Points, in no order, along strands that fork and pass close to each other.
In the rows, 100 means zero.
Two points are linked if the straight distance between their rows is under 53.6. Some points are linked to none.
lurok: 74  122  126  136  100  104  105  101  98  111  107  85  115  142
sitoz: 87  121  119  123  74  114  96  82  89  109  110  93  118  144
mase: 132  115  137  85  142  90  110  81  108  84  76  70  104  68
gati: 90  49  81  112  88  78  109  94  108  87  93  87  86  50
Tisu: 66  85  98  115  52  83  100  83  117  88  82  133  100  105
Bega: 62  114  105  121  48  95  101  82  121  86  83  125  117  109
tafil: 84  130  127  126  140  99  120  113  112  97  91  72  102  109
kupod: 142  91  59  54  92  118  70  77  82  99  100  98  88  72
nok: 131  105  55  63  84  110  63  105  101  96  90  131  65  66
mamal: 147  87  110  86  106  110  64  101  60  110  125  109  110  127
buzap: 129  128  116  78  143  108  128  124  92  153  116  92  102  82
livo: 55  146  108  121  102  104  129  101  130  98  87  62  110  105
lasom: 123  61  56  84  74  107  92  109  79  111  113  93  82  45
ziz: 115  128  74  72  69  113  70  115  109  95  90  145  68  83
Karok: 112  68  102  93  130  79  104  71  95  56  71  66  98  74
fipof: 61  137  108  120  49  99  108  98  133  91  93  112  116  98
sibeb: 112  88  133  128  131  101  95  116  98  106  129  110  128  115
zof: 85  126  115  148  140  102  124  112  91  57  85  94  108  128
nav: 49  150  93  124  116  96  135  110  126  86  77  59  109  114
bapu: 127  115  128  99  107  115  94  103  81  121  120  95  107  122
kegiz: 142  127  131  79  151  98  125  113  91  142  108  86  106  67
zal: 103  77  96  88  116  81  113  77  120  55  69  80  91  53
Kan: 142  111  90  92  136  129  94  130  80  142  142  123  114  102
rurel: 98  154  90  80  58  114  83  134  115  101  92  141  78  83
luku: 103  104  75  56  140  115  121  137  109  154  128  126  103  111
kolif: 93  123  94  92  47  119  90  88  112  92  101  125  99  105
Tevev: 101  105  74  81  56  100  78  118  98  96  91  142  58  94
zusig: 89  145  94  91  50  122  97  111  120  101  103  127  95  91
Norep: 117  57  85  72  81  95  93  74  86  100  105  76  97  73
Sev: 89  91  109  106  94  88  103  64  118  66  74  94  101  89
Beb: 144  115  129  58  119  95  109  75  101  109  85  76  107  55
Kopi: 76  131  119  140  118  102  114  85  104  63  73  85  113  122
giteb: 118  81  138  119  119  92  83  100  86  98  121  108  121  127
kib: 64  92  90  82  128  101  116  142  123  137  123  112  115  134
fesi: 55  114  99  123  152  91  125  143  117  97  97  85  105  128
delo: 77  62  84  114  57  78  105  106  100  103  91  122  74  84
Zubud: 69  121  109  142  147  97  128  129  106  83  93  84  106  124
tak: 85  85  87  78  141  112  124  128  128  143  132  115  120  111
Kat: 134  66  78  58  90  108  83  74  68  104  105  76  95  82
zezos: 139  98  103  100  124  127  88  126  81  130  144  125  121  112
Segef: 71  129  121  139  100  98  108  81  108  82  86  84  118  127
kufim: 92  53  72  105  57  98  96  69  88  99  107  102  96  100
Zukof: 61  146  110  118  74  104  118  97  138  92  89  89  116  91
guna: 128  96  85  86  78  124  65  69  72  96  110  103  95  132
Gav: 112  72  106  81  87  93  94  66  98  91  97  81  101  90
rozuf: 113  92  127  136  154  93  103  116  94  63  100  109  120  106
Bim: 92  80  95  99  100  80  110  77  123  58  70  96  91  65
Galu: 123  123  72  75  147  126  108  138  88  155  130  118  95  110
pevus: 102  126  136  114  126  103  110  99  109  104  96  76  105  102
vamo: 105  51  73  104  73  92  102  105  90  105  111  91  86  49
veze: 53  135  102  89  127  86  127  126  125  121  86  59  99  126
boge: 107  67  119  121  130  75  91  77  79  64  85  86  108  118
Dat: 79  65  88  108  88  74  109  90  123  74  75  106  82  65
bozap: 103  56  97  108  120  76  97  67  86  68  82  64  102  89
reb: 123  93  116  78  85  103  90  71  90  98  99  85  102  104
muzi: 155  126  132  65  131  101  110  95  86  127  100  83  109  67
Vef: 108  68  131  118  112  82  81  80  79  88  107  99  115  133
garu: 102  89  121  141  150  100  105  125  109  81  118  112  128  110
Gisu: 80  100  94  95  43  84  92  118  99  100  83  143  69  103
Ruzi: 84  107  119  115  86  94  101  66  116  75  83  93  111  108
raf: 57  106  97  97  117  97  114  142  110  137  120  96  108  148
ris: 91  78  84  98  50  106  88  65  93  93  101  113  97  119
lil: 122  73  51  90  76  103  82  125  78  109  108  109  60  57
viroz: 85  116  116  108  128  107  116  128  106  134  117  85  105  124
Zek: 92  132  96  103  55  131  86  78  94  100  109  106  109  131
Rupu: 143  85  119  98  117  112  77  115  73  117  140  122  124  117
tor: 47  121  99  95  142  77  125  141  124  113  93  79  104  136
zufu: 96  69  74  112  57  87  98  122  81  115  101  117  57  82
tib: 64  77  93  115  50  71  101  105  104  98  78  136  80  99
Bazur: 79  47  73  120  59  86  104  84  96  100  100  107  91  86
kikam: 119  118  140  100  128  96  107  88  110  93  88  73  107  86
bife: 108  92  71  89  56  122  73  70  87  90  104  115  88  120
sipos: 136  90  100  86  95  114  63  83  58  104  119  103  99  135
Bom: 141  98  44  55  93  115  61  90  94  98  94  118  76  60

A fork is a point with three links, a tip a point with one. Leave the first point through the second and follow the links. Name the first fork or tip that comes.
tafil / pevus: buzap
veze / tor: Zubud
guna / bife: delo
luku / tak: viroz
Zukof / fipof: tib
Vef / giteb: rozuf
Zek / sitoz: Segef
Segef / Ruzi: Bim
Kat / kupod: ziz
Tisu / Bega: nav

Follow the links from the first point to the second, and from the first to the third. Name the last point that the two ways share.
Gisu / kupod / Zek: ziz
lasom / bozap / Ruzi: Bim
mase / tor / Segef: Zubud
Bom / delo / sitoz: ziz
Karok / gati / zof: Bim

A fork is a point with three links. Follow the links from the first point to the second and name the forks in between, in order.
bife / Tevev: delo, tib
mase / Segef: Zubud
zufu / kufim: delo
zusig / zufu: ziz, tib, delo
nav / delo: tib
boge / Dat: Bim
sitoz / gati: Segef, Bim
zof / lurok: Segef
Norep / Tevev: ziz
ziz / Bazur: tib, delo

Name the points in between on the shortest way along the links from the first point to the second, in order.
Galu / guna: Kan, zezos, Rupu, mamal, sipos
lil / zal: lasom, vamo, gati, Dat, Bim
Bega / Bom: Tisu, tib, Gisu, Tevev, ziz, nok
garu / boge: sibeb, giteb, Vef
gati / Kopi: Dat, Bim, Sev, Ruzi, Segef
